A landscape with many valleys, sampled at points; each row gives a point and its height.
A ball rolls from a point to the lowest of its 2 nearest points, and stops where none of them is lower. Distance is the straight distance between rows; heights are no part of it.
<581>: [  5   3   6  -1   4 -14  -4  14  -2  -5   2 -20  12 -13  -3  -9   1   3
 -11   2  -4  -1  -7  -6   7  -9  -3  -5  -1 -12  -5  14  -3   3  -2   2]  height 5.87
<279>: [ -3   2   4   4  -2  22   0 -19  13   4  -8 -10   2  10   5  10  10   2
  -1 -17  13   1  28  11 -11 -21  21  19 -14  16   1  -2  -9  20  -8   8]  height 5.20
<1330>: [  1   1  -9 -14  10 -10  -8 -11  -3  -8   8 -11  -1  15  29   6  33   3
   9 -11   7   2   5  -1 -24 -27  -1   9 -20   4  -4   8  -5   0  -8  20]  height 5.96
<602>: [-18   5  -1  -1   0  32  -2 -14  -7  21 -13  13  -7  16 -14  19  -7  -5
   6  12  -2  -4   4  22   1   6  -3   9   4   6  14  14   0  -1  -6  -6]  height 7.84
<361>: [ 23  22   3  17  -5   4  24  12  13   3 -10  12 -10  -7   3  -3 -26 -10
   8  15   9   7  14 -11   9  13   4   1  -5  13  -8   1  10  -5   5 -22]  height 5.29
<1273>: [-14  -3   2  -9  -8  -1 -18  -9 -10   5  12  -5   3  -6  23  28  28  15
 -21 -14 -19  -7  -9  15  -2   8  -3   7  -9  -9  16   9  17   0 -13   7]  height 6.19
<505>: [  3 -17  -3  -3   9  -3 -16  -4 -12   9  -5   4   7   8 -12  12  13   9
   8  -3 -12 -11  -2  16  -7   8 -18  18  -1 -14   6   9  -6  -8  10   9]  height 8.00
<1328>: [  3   1 -14   0  18   6  11  14  -2  -2  -8   1  -3  -6  -1  -8 -16  -1
  17  24   9 -19 -16  -4  -3  19 -11  -1  24  -2  -2   7   2   4  35  -6]  height 3.09
<837>: [-10 -14 -14  -4   7   7  -9  20  -5 -10   6 -19  21  -2  -6 -16  -1  11
  -7  20   5 -19 -28   0   8   7 -12 -16  20  -9  13   6  -8  14  11   9]  height 2.59
<882>: [ 27   1   8  -3  16   2  11  -6   3   4 -11  14 -23   7  -4   0  -2 -11
  28  13   7  -2  10  -3 -10   4  -2  23   4   0 -23   8  -5  -4  31   2]  height 2.42
<1250>: [-10  12   2  -1   1  -3   1   6   5  -1   3 -15  11 -23   4  -5  -4   2
 -19 -16  -2   5   5  -7  -2  -3  19  -6   6   5  -2  -9  11  18   2  -7]  height 3.37
<341>: [ 20  -3  -5  11   2   6   0  27  18  -8  14 -23  19  -2 -11   3  -6  12
   5  10  26 -11   5 -25  25   6  -9   7   4 -16 -13  -5  -4  30  22   9]  height 4.21
<281>: [ 14  -4   5  -7  16  -7  15  -3 -12   4  -8  22 -29   1  -2   1  -1 -13
  23   8  -6  -9  -3   7 -16  20 -16   2  10  -1 -18   3  -5 -13  25   1]  height 2.62
<862>: [ 19  -4  18   4  -7 -13   9  21   0  -9   4   3  -4  -6   0 -26 -17 -10
  -5  13  -7   4 -23 -13  16   4 -12 -22  11 -10   2   7  -7 -18   5 -15]  height 4.20
<955>: [ -2  12   6  -3  -7 -14  -2   0  -4 -14  -5   9  -7  23   3 -19 -15 -16
   6  16  12  18   5 -11 -10 -25  16 -20 -16  20  -6 -23 -18 -12 -23  -1]  height 5.97
<327>: [  6   7  -3 -12   1 -13   3   3  -5 -12   0  15 -14  16  15 -19  -8 -16
  11  14   9  10   4 -13 -13 -14   4 -16  -8  12 -11 -11  -8 -14  -5  -1]  height 5.72
<649>: [ 18 -13   0  -8   7   1   4   6 -11  -1   6  22 -15   9  -3 -11  -3 -17
  23  16   6  -6  -8  -7   1   8 -28  -4  18  -3 -11   3  -4 -12  28   5]  height 2.84
<1335>: [-16   8   5  -4 -13 -11  -3  -5  -7  -3   6  -7  -5 -11  12   7  13  -3
 -19  -9 -11  11  -1   3   7 -12   5 -14 -15  -2   3   9   8  -5 -34   6]  height 6.06
<1127>: [ 12 -17 -19  -4   9 -13  -7   2  -3  -6  12 -18  11   0  16  -4  12  10
   4 -12   2 -10  -3   0 -13  -4 -10   5  -3   2   1  11  -4   0   9  11]  height 1.96
<717>: [ -5  -8   9   4  -7   9  17 -25  13  -4 -23  15 -32   4  11 -12   8  -1
   1   4   1  -6  17   8  -3 -17  21  -8  -6   4 -14  -9 -10 -13 -34   3]  height 6.54
<1024>: [ -9  -5   0 -16  11 -25 -21   5 -17  -1  -9   6  14  -3 -10  23  26  11
   2  -4 -13 -19 -17  17  -7  22  -8  18  -4 -29  -1 -13   4   3   6  12]  height 8.15
<822>: [ 11   0   0  -7   2  -5  -8   7  11   9  16 -20   8   0  11   1   4   3
 -13  -5   7   2   2 -16   7 -14   3   2  -5  -4   1  16   8  12   6  -2]  height 5.66
<489>: [  8 -23  -5   0 -10  17 -17  -4  12  19  17   6   7  15  -4   2  -4   8
 -11  -6  -5   6   5  -1  11  -5  -8   2   3   4  21  12   6  -5   3  -9]  height 4.18
<967>: [ 20  20   5  16   5  11  16   7   8  13 -23  13  -6  -6 -19   9 -23  -4
  11  20   3  -2   8   6   6  21   7  16   5   9  -4   4  11   3  15 -19]  height 5.06
<701>: [ 20 -26  -7 -10  -4  10 -20  -4   8   5  28  10  13  34  -7 -11   1  -8
  14   0  18  10   1 -16  13 -15 -13   8  12   4   4   1   4   1  22   3]  height 3.29
<109>: [  7   3   7  -2   4 -26  12   0  -1  -7   1  21 -21 -23  11  -9   4  -2
   0 -11 -17   9 -10  -7  -2  12   6 -11   2 -15 -23 -14  13 -20   7   0]  height 1.34
<871>: [-18  31  21   6  15 -16  19  -3 -20  -7 -28  -9  -7 -21 -20  -9  -5  -9
   3  12 -13   7 -11   4  -9   3  10  -6   8  -5 -15   0  -3   3 -10  -8]  height 8.52
<92>: [ 13  -8  11   1 -10 -23   6   1  -1  -1   3  28 -28 -21   8  -6   4  -1
  -5  -2 -23   9 -19   4   8  16  -6 -18   0 -14  -5  -3  10 -30   0   0]  height 2.75
<1286>: [ 16  29  -7   9   5  14   7   6  15   0  -3 -18  19   0  -6  -2  -8 -10
   6  10  30   6   9  -9   4 -18  15  15  -4  19   3   7   4  22   7  -3]  height 4.88
<549>: [ 25  -2   6  13 -11  -2  15  20   6   5   5  12  -9  -8  -3 -11 -27  -8
   4  20  -1   1  -7 -15  12  18 -27 -14   9  -1   7   6  -3 -20  15 -21]  height 4.59
<269>: [ 14 -12  12 -18  -4  -3 -15  -5  16   0  13  19 -11  16   3  -1   2  -2
  10 -21  11  13  17 -10  11 -10  10  13  -6   2 -19 -13   3   0  14   5]  height 7.74
<671>: [  7 -12 -22   3  10   1  -1 -16  -7   2   8 -18   9  14  20  14  22  13
   9 -12   0 -13   3   5 -25  -2 -14  23 -12  -2  11  25  -7  -5   7  15]  height 2.53
<1161>: [ 17 -19  -2  -2   6 -17 -13  -3   2   5   9  -5  -1   2  23  10  23  21
   0 -14 -12  -4  -5  -1  -5   3  -8  13  -9 -11  -3  19   9 -10   5   7]  height 2.83
<34>: [  7  29   5  10  14   6   8  11   8   7 -25  -1   8 -13 -18  -1 -19   1
   3  18   4  -6  -1   0   4  13  24  17  14   5  -5  -3  15  18  19 -20]  height 4.89
<818>: [ -1  -3 -20 -10   7 -26  -2   4   4 -21  18  -3   1  -7  32 -12  13   7
  -1 -24  -5   2  -3 -10 -19  -5  11 -19  -1   9 -12 -22  10  -4   0   4]  height 4.28
<197>: [-24  17   6 -14   5  16 -13   8 -18   2  -2  -5  11   1 -27  16   1 -13
   5   1  23   3  -3   0  11  -7 -15   4   0  -2  -1  -6  -5  21   0  12]  height 1.99
<431>: [-33  -1   8   6 -16   5  -3 -18 -17   9  -9  12  -7 -10 -22  12  -2  -5
 -17  -6 -16   8  -5  25  13  10   7  -5  -8  -4  18  -1  -4  -7 -33   7]  height 6.99
<495>: [ -2  -6 -11   2 -13   0   7 -14  10  -3  -1  10 -20  22  29  -2  -3   2
  -2  18   1  -2  22  -9 -10 -18  11 -12 -18  11   4  -4 -11 -18 -32  -4]  height 6.22
<442>: [  9   0  20   0  -8 -23   6   8  -5  -7   2  14 -13 -17  -1 -23  -7  -8
 -12   5 -17  11 -30  -1  14   9  -2 -27   6 -12  -3  -1   2 -25  -2  -5]  height 3.65
<688>: [  8 -17   1   3  -5  -3  -1 -13   8   5   2   6 -15   5  20   9  19  17
   2  -9 -15  -4  10   6  -1  -4  -6   6 -13  -9   0  14   0 -19 -12   6]  height 3.70
<1076>: [ 11 -16   3 -14  -2 -10 -15  17  16 -12  25   1   7   6  -2 -15  -5  -2
   3 -15  17   4  -2 -20  22  -6   1  -9   6  -3 -18 -20   0  13  19   7]  height 7.50
<1278>: [  1  -1  -6  -2   3 -14  -5 -11  -5 -12   3 -18   1  -5  26   9  35  10
   0 -20  -9  -3   5  16 -22 -10   6   7 -14   1  -8   7   4   1 -14  18]  height 5.52
<94>: [ -1   7   3  -1   0   3  -2   2   4   0   5 -34  22 -14  -3  -3  -1  -1
 -26 -11   8   4   5  -1  -8 -16  16  -3   0  14   9  -3   1  35  -3  -2]  height 4.10
<1229>: [-21  -5   5   3   0  18  15 -21   0  15 -22  21 -33   4   5  21   0   5
   4   7 -20 -21  -1  27  -4  18   3   4   8  -4   9   9  -1 -13 -10  -6]  height 7.61
<989>: [-13   2 -16  -7  17   5   0  11  -7  -4  -4  -8   6  -9   2 -15  -9   1
   2  19   0 -16 -26  -1  -4   8  -3  -8  24   0   8  13   1   5  20  -4]  height 2.88
<685>: [  1  -8   0  -3  -6   7  -3  28  15 -14  25 -10  14   3   2 -21 -13   1
  -9  -3  18  -2 -14 -21  28   2  -3 -28  12  -5  -6 -15   0  20  10   3]  height 7.35
<940>: [ -8 -20  11  13 -18   8  14 -23  10   1 -15  22 -30  -7  -3  -7   1   0
  -7  -4 -10  -6   5  19  11  -4  12 -11  -5  -3   0  -9 -11 -21 -37   3]  height 6.67
<631>: [-12   6   5  -4   0   8 -16  14  -9   1  -1  -8  23  -5 -35   2  -9  -4
  -5   4  16  -3  -5   3  15   3  -6   1   5  -5   1 -11  -6  20   4   6]  height 1.45
<30>: [-26   8 -19  -7  13  -6   4  12 -15 -29   0 -15   6 -19   4  -6  15  -1
  10 -13   9  -8 -19   6 -13  -1 -11 -23   8   3 -12 -22  -6  13  -2  23]  height 3.52
<1164>: [ -2 -15  -4 -10   6 -21 -19   1 -12  11 -11   6  16  11  -9  26  26  20
   4   3 -22 -21 -11  16 -13  25 -17  27  -7 -27  19   1  -3  -7   4   1]  height 8.07
<1311>: [ 12  -4   9   4  -4   4   8   2 -10  19 -14  20 -19   2 -18  13  -7  -5
   8  35 -20  -2  -8   3   0  20 -29   0  11  -9  17  17  -5 -23   7 -17]  height 3.16
<1016>: [ -2   8  12   6  -2 -18   3   9 -10 -13  -7 -15   7 -15 -12 -17  -4  -7
  -9  -1  -8   8 -10   4   5  -8  -1 -14  -5  -6  -6   6  -9  -7 -17   3]  height 5.60
<780>: [-30   0   0   1  -1   8  15 -16 -15   8 -19  16 -28  -5  -4  18  -5  -4
   2  19 -27  -8 -13  27   0  21   0  -6  10   3  17  13  -1 -15 -19  -7]  height 7.48
<432>: [  2 -13 -19   5 -10  12   0  -9   1   1   9  -3   8  15   8   6  -1  -1
   1 -14   2   1  23   6 -14  -8  -6   3 -15  15  11  -1 -15  -4 -12   5]  height 5.84
<757>: [-21  16   0 -15   0  15  -9   6 -10  -6   8 -15  11   0  -9  10   9 -14
   0 -10  29   8   3  -6   1 -21 -14  -3  -9  11   3 -10  -7  26  -7  17]  height 2.61
<307>: [ -9   5  -2  -1  -1   0   7  25   5 -25  12 -14  13  -7   6 -26 -13  -4
  -7  -1  15  -1 -17 -19  13  -1   0 -31   8  -1  -7 -13  -6  11  -1   2]  height 7.21
<515>: [  1  22  20  11  -2 -11  16   7  -5  -7 -14 -11  -2  -9  -9 -16 -14 -11
  -2   7   4  15   8  -9   3 -11   5  -6 -13   3 -11   6  -7  -4 -19  -9]  height 5.33
<175>: [ 24  -4  14   4   8   6   3  -7  -1  15 -19  15 -12  11 -26   6  -5  -7
  20  20  -1  -4  11  13  -3   7  -5  24   6  -6 -10  10  -9  -4  20  -4]  height 2.56
<633>: [-22   5 -14   3  -4   0  10 -10  -6 -12  -6 -12   1 -11  15 -11   0  -3
  -9  -7 -15   3   3  15 -18  -8  18 -14   1  27  10   4  -3  -1 -22  -3]  height 3.88
<1006>: [ 15 -11  -8   1  -4 -30  -1  -3   5 -16  10   5 -12  -4  34  -4  22  11
   0 -10 -19   1  -5   9 -13  -2   5  -9 -15  -1 -12   2  11 -25 -21   7]  height 4.65
<1121>: [ 21 -19   1  -8  -3   4  -6   1  -3   1  14  19  -3  23  -6 -20  -5 -17
  17  14  10   8  -2  -9   7 -14 -18  -2  11   1  -3   5  -3 -11  18   0]  height 3.05
<1323>: [ 18 -25  -9  11  -9 -17  10 -11   7  -9  -1  10 -22   0  25  -1  15  14
   9  -5 -22  -7   5  15 -14   3  -9  -4 -14  -1  -2   9  -7 -33 -19   5]  height 4.22
<951>: [-13   6   6 -12  11 -16 -16   3 -19  -3  -5  -4   8 -12 -11  14  19   3
   1 -12  -6  -7  -7  14  -5   5  -3   8  -5 -19 -10  -5   1   6   2  17]  height 8.25
<1332>: [-10  -1   6  17  -2  -8  13 -13   8   4 -18   4 -12 -24   2  -4  -2  13
 -12  -9 -30   0   8  14  -7   7  29  -2   7  -1  -6  -8   7  -4  -8 -12]  height 1.37
<1030>: [  7  -4   1  -6   6  10 -17  -6  11  24   8 -10   9   7   3  13   6  13
 -14   1   6  -2   3  -8   7  -3   9  26   1  -6  13  20  12  13  18  -3]  height 4.86
<977>: [-27  36  20  -7  24 -15   7  -1 -21 -10 -29 -12   0 -18 -20  -4  13  -5
   6  10  -8   3 -20   3 -10  -9  10  -3  15 -11 -19  -8   1  15  -4  -1]  height 8.43
<903>: [ 12 -12   1   6  -9   5  22 -17  12  -1 -15  21 -36  13  18 -10  -2  -3
   7  20  -1  -6  20  -1  -8  -8   6  -6  -9   6  -7   0 -15 -22 -22  -6]  height 6.40
<1179>: [  1 -10   2   2 -15  -9  -3  -1   7   3  12   5  -7  -4   8  -1  -1   0
 -16 -16 -10  10   9   0  10  -6   8 -14 -15   0   3   0   3 -11 -23   0]  height 5.45
<6>: [ -9  -8 -15   2  -5   0   3 -13   4  -3   7 -20   6 -16  26  -4   8  10
 -23 -16 -19  -3   4  11 -16  -3  20  -5   4  21  17   5   9   8 -10  -4]  height 4.39
<1249>: [ 21 -21 -10   7   7   4  -9 -13   5  18  16 -15  19  23   3  23  18  20
   9  -7   9  -5   1 -21  -4   6 -21  37  -6 -19  12  22   2  -1  31   4]  height 3.51
<912>: [-17  23   3  -3  -3 -16  -1   5   3 -18   0  -6   4  11   8 -14  -6 -12
  -5  -1  16  22   3 -20 -14 -30  23 -21 -13  23  -4 -39 -10   9 -23  -3]  height 6.28
<205>: [-23  20   0  -2 -11 -15   5  -2  -7 -14   6 -14   3  -9   9  -6   5 -11
 -12 -14   6  19   6  -9  -7 -21  12 -22 -16  15   1 -20  -2   8 -30   4]  height 6.62
<425>: [ 25 -21  -6   4  10  -3 -13   1   5   9  12 -10  18  14 -14  12   7  11
  18  -1  12  -8   5 -18   4   6 -20  36   5 -21  -2  10  -3   6  35   7]  height 3.77
<798>: [ -1   1   5  -3   2   3 -13   0  -4   7  -2 -26  22  -7 -16   9   4   3
 -20  -7   4  -2   8   9  -5 -12   6  14  -4   1   8   2  -5  27   0   7]  height 4.56
<1313>: [-13   9 -15   2   9  -2  16  -7  -4 -16 -10  -9   2  -9  10 -26  -7  -4
   5  -6 -13   4  -3  10 -27 -10  21 -13  12  25  -3  -5  -4  -2  -3  -9]  height 3.55
<280>: [ 11   6 -13   0  17   4  14  10   7  -8  -5   2  -1  -6   3 -18 -16  -5
  17   9  12  -7  -6  -6  -8   7   3   1  17  10 -12   0   2   5  30  -7]  height 3.22
<723>: [ 10 -21 -17   8   6   7  -3 -18   1  17  10 -10   9  19  18  18  17  26
   6  -8  -4 -13  -2  -7 -15  11 -14  30  -9  -9  21  29   0  -9  22   2]  height 3.06
<417>: [ 14  16   6  19 -17  10  21   2  13   6  -9  10 -12   6   0   3 -18  -7
   4  14  12  12  29  -9  13  -1   6  -2 -19  13  -4  -1   4  -7 -23 -15]  height 5.59
<624>: [ -5   0  14   1  -7  11  -9 -11   2   9  -4 -18   8  -1  -9   8  11   0
 -19 -11   2   7  19  13   1 -22  14  10 -12   5   4   6  -8  20 -18   8]  height 4.92
<481>: [ -2  -4 -11   1   0 -13   0 -14   0 -15   1  -5  -7 -10  31   0  28  14
  -4 -15 -23  -2  -5  20 -19  -4  14  -2  -4   6  -6   7  12 -11 -19   8]  height 5.11
<167>: [-15  10  -9   0  -4 -13  13  20  -3 -33  11 -25  17  -8  14 -26  -7  -4
 -13  -3  11   1 -18 -17  -1  -9   3 -38   0   8  -1 -21 -12  10 -19   3]  height 7.07
<1324>: [16  4 -2 -4 14 13 -3 -5 10 13 -5 13 -5 11 -4  8 -5  3 22  5 15 -5  4 -2
  1 10  7 33  9  3 -7  8  9  6 40 -4]  height 2.20
<182>: [ 17  -5  18   1   6   7   1  -3  -3  24 -21  21 -15  11 -28   5  -4  -7
   8  37 -10  -5  -5  13  -2  13  -8  14  14  -9   7  12  -5  -8  16 -14]  height 2.74
<139>: [ 15  19  -3  15   5   4   6  25  17  -7  -1 -21  21 -17 -10  -1 -17   4
   0   8  21  -7   6 -16  17   8   5   8   4  -1 -10  -4   5  26  15  -7]  height 4.46
<1150>: [-11   9   5  12  -2  -2   6   0   5   8 -13 -11   3 -22   1   0 -10   7
 -17  -4 -14   1  10   5  -3   5  23   4   5   5   4   5   9   7  -5 -15]  height 2.41
<567>: [ 10 -17 -10  -1   3  30 -19 -18   2  23  11   4  18  32 -17  14   9   4
   5   5   6   4   0  -1   3  -3 -13  27   8  -7  22  18   6   0  21   1]  height 4.09
<353>: [  1 -13   6 -13  -8  18 -14 -13   6   5  11  30 -12  23   3   7   2  -2
  14 -24  10   8  16   2   6   0   1  12  -8   4 -10 -12   1  -6  13   7]  height 7.82
<863>: [ 11  -3 -20  11 -10  24   0  -2  14   8   9   0  15  11  -1   6 -15  -1
  -1 -13  15   1  24   7  -3   2   6  10 -10  27  12  -5   1   9   1  -4]  height 5.71
<1080>: [ -6  11  10  12   1 -23  14 -11  -1  -2 -10  11 -14 -29   1  -9   4   6
  -9 -16 -29  12  -5   4  -4   8  24  -8   6 -14 -18 -16  11 -11  -6  -6]  height 2.40
<1232>: [-14   2 -19 -12  10 -10  -1   8  -1 -28  13  -6   6 -13  18 -14  13   4
   5 -22   5   0 -13  -9 -14  -6   2 -24   7   7 -15 -29   3  10   5  14]  height 3.82
<1195>: [-23   5  -9 -18   5   2 -10   7 -16 -18   8 -12  10  -7  -3   0  15 -10
   3 -13  16   2 -15   5  -5 -16 -13 -16   1   7  -1 -13  -8  13  -7  25]  height 3.18
<548>: [-29  23   0  -8  17   4   2  -7  -9   7 -14  -6  -7 -14  13  15  13   3
   3  -5  -9  -5   1   4 -16   4  12   8  12   0  -5   2  16  14   8  -6]  height 3.73
<839>: [ 10  29  -4   7   9  15   1  11  15   4 -10 -11  17  -9 -11   8 -12   1
   1   7  22  -2   7  -5  11   2  17  19   7  13  -2   1  16  27  18  -8]  height 4.69
<492>: [ 28   9  15  -2  -8 -15   2  15  11 -16   7  15  -4  18  -2 -25 -23 -21
  10  12  18  15   5 -22  11 -12   9  -9  -2   8 -19 -21  -8  -4   6 -10]  height 6.21
<1236>: [-10   1   4   4 -11  13   3  -1 -11  19  -7  21 -13   0 -18  24 -10  -2
   4  15 -16   2  -1   6   7  20 -26   0   2 -10  17  10  -1 -21  -6 -11]  height 3.80
<673>: [  7  -9   2  10  -9  34   0 -25  20  13   5  -4   6  24   9  19  12  14
  -4 -23  15 -10  29   7  -4  -7   9  30 -17   6  10   3  -4  17   0   4]  height 5.39
<320>: [  9 -14  -3  -3 -13   5  -6   5  -3   6  21  21  -5  15   0   8  -5  -8
  12  -6   1  10   8 -14  12   4 -32  -6  -3  -9   3  -5   3 -20   3  -1]  height 4.97
<7>: [ 12 -24 -10  -4  -8  28 -22 -10   8  14  26  10  18  33  -8   8   1   0
   2 -10   8  11   6 -10   9  -1 -22   8   8   2  19   3  11   0  14  -3]  height 3.67
<1002>: [-20  -4  -4   3  -5   3  -8  21 -15  -3   2 -14  27 -12 -36   2 -12   2
 -13   7   7  -9 -12   3  17  17 -16 -12   6 -14   9 -16 -13  18  -5  10]  height 1.88
<797>: [ 23  12  15  10 -16  -7  11   7  10  -4   0  21 -13  18  -4 -10 -23 -18
   7  17  14  18  22 -18  12  -6   5  -8 -17  10 -13 -16  -5 -14 -16 -12]  height 5.90
<1175>: [ -7   9  18   7   1  -6   4  25  -3 -10  -8 -16  17 -15 -16 -19 -19   2
 -17  14   1  -6 -26 -11  22  10   1 -16  13 -18   2  -1  -6   6  -2  -8]  height 8.68
<1141>: [ 15 -23  -2  -2   4  -3 -16  18   8  -1  17 -11  18   5 -13   9   3  14
   7   0  16 -13   0 -21  19   9 -20  13   8 -23  -9  -5  -3  19  27  13]  height 3.95
<869>: [  4  29   4   4  10   2  14   7   5  -5 -14 -11   2  -4  -5 -12 -10 -12
   9  13  17   9   6 -10  -3 -15   7   4   1  10 -11   8  -3   8   3  -8]  height 5.09
<520>: [-26  12  -3  -9   9  -2  -7  -8 -14   7  -8  -5  -3  -8  23  26  21  12
  -6 -10 -19 -14  -6  11 -13  16   6  13   2  -9   8   8  16   6   3   2]  height 5.12
<1172>: [ 12  -2  -9  -1   7  27 -15 -15   8  24  10  -9  22  21 -15  13   6   5
   1  12  21   0  -1  -2   6  -6   7  35   5   1  19  17   9  13  26   2]  height 4.37
<37>: [-17  -9  10   7 -16   1   2 -22  -4  -1  -9  13 -16  -9  -8  -3  10  -1
 -13  -9 -15   7  -1  25  10  -6  14 -11  -9  -3   2  -3  -4 -15 -40  11]  height 6.79
<768>: [  0  -7   2   5 -12  14  -8   0  -7  14   8  17   2  10 -20  24  -7  -4
   7  -7  -5   9   9  -4  11  14 -35   4  -1 -19   9  -2   2 -17   3  -3]  height 4.49
<810>: [-20  23  12 -10  17 -16  -5   0 -22 -10 -19  -7   0 -16 -15   6  21  -6
   8   0  -2   2 -14  11  -7  -8   0   0   0 -12 -20  -4   0   9  -6  17]  height 8.34
<1191>: [-25  20  -1   3  -8 -15  10   6 -10 -24   8 -24  13 -19   7 -18  -4 -10
 -20 -11   1  12 -13  -9  -3 -10  10 -31  -2  14   7 -14  -1   9 -29   0]  height 6.88
<852>: [  2  -2 -12  10  -6  39  -1 -16   7  15   7  -2  14  21  -1  24  -1   6
  -1 -13  10  -5  23  11  -6   2  -4  26 -11  11  20   7  -1  11   4   0]  height 5.57
<535>: [ 10  -6  -7  -9   1 -27  -4  16  14 -14  24 -11   6  -2  24 -21   2   4
 -13 -16  -4   1 -11 -21   1  -9   9 -27  -1   0 -11 -12   8   2  -1  -1]  height 4.94
<376>: [ -5 -15  -7  -8  -6  -3 -13  -4   0   8  17 -15  10 -11  15   9   9  16
 -30 -16 -15  -5  -5   7  -3   4   5  -1   0   5  21   6  14  11  -3  -1]  height 5.05
<389>: [-11  25  26   5   9 -11   8  12 -15  -5 -26 -14  10 -13 -28 -15 -18  -7
  -6  25  -1  -2 -20   0   8   7   4  -3   8 -11  -2   2  -8   6  -6 -12]  height 8.60
<259>: [ -6   2 -15   4  11  -4  12   8  -1 -14  -7  -3   7 -14   0 -21 -17  -4
   6  -7  -1  -5  -5   4 -15   4   7 -12  14  14  -8 -10  -4   0  13  -4]  height 3.36
<1090>: [ 12 -12   8 -21  -3 -16 -12   6   5  -7  20  22 -14   5   7 -11   0  -7
  10 -16   8  10  -1 -17  14  -2  -1  -7   1  -5 -22 -18   9  -8  18   6]  height 7.63
<1294>: [ 25   8   6  13 -10   0  12  19  18   9   3   7  -5  -4   4  -7 -26  -5
  -1  15   5   7   5 -17  16   7  -6  -6   0   4   3  10   8 -12   6 -23]  height 4.96
<199>: [ -9 -12  -8   4  -2   3  -4  24 -11 -18  10 -19  21  -5 -15  -8   0   5
  -2  14   8 -10 -16  -5  17   5 -27 -25   9 -16  -1  -3 -16  13  -1  19]  height 2.30
<1027>: [-10  -1 -19   4 -14  10   9  -9   3  -2   1  -4  -6  12  21   1  -7  -3
  -2   6   3   3  22   0 -11 -13   6  -7 -16  21  15   4 -10  -8 -29  -4]  height 6.02
<738>: [-18  -1  -7  -4   8   6  -5  -6 -19  11 -14   2   2   8 -15  20   0   0
   9   3 -12 -15  -2  23 -11  13 -11  12   2  -4  10   9  -7  -1   2   1]  height 7.94
<1204>: [  6  -6  -7  -9  -7  -9   3   0  -6  -3   9  20 -16  14  16   0  -1  -9
  12  -1   3   6  12 -10  -5  -4 -14  -8 -14   1  -7  -5  -6 -21  -6   5]  height 5.40
<395>: [-35   6   6   2 -10   2   0 -11 -19   9 -14   7  -9  -7 -14  21  -3  -3
 -10  17 -25  -1 -11  19   7  17   0   0  -1  -5  24  11  -1 -10 -29  -5]  height 7.26
<465>: [  7 -13  13   5 -20   1  -2   0   9  12  10  24 -11   3 -11  -5 -14  -6
  -8  -9  -4  18   7   0  20   0   0 -13  -7  -2   2  -8   2 -17  -8  -5]  height 4.91
<787>: [  2 -24   1   7 -16  16  -9  -7  10  17   5  19  -5   5 -11  -3 -12   7
  -9  -7 -12   6   4  15  11   4   0  -6   3   7  18   1   0 -16  -5  -7]  height 4.53
<874>: [ -8  14  -1  -7  16   9  -2  -4   3  14 -12   3  -3  -3   7  17   0   7
   8  -2   4  -9   7  -3  -6  10  12  26   6  -1  -5   7  14  14  25  -5]  height 2.64
<950>: [-16   0  11  -5   1  25   1 -17   3  22 -17  24 -26   6   0  12  -4   3
  -1  10  -8  -6   1  18   4  10  11   7   9   1   4   6  11  -5   1 -10]  height 7.73

Where does a ball stop that starts at each point below?
<1273> => <631>
<535> => <631>
<1024> => <1332>
<717> => <1332>
<1090> => <882>
<353> => <882>
<673> => <1332>
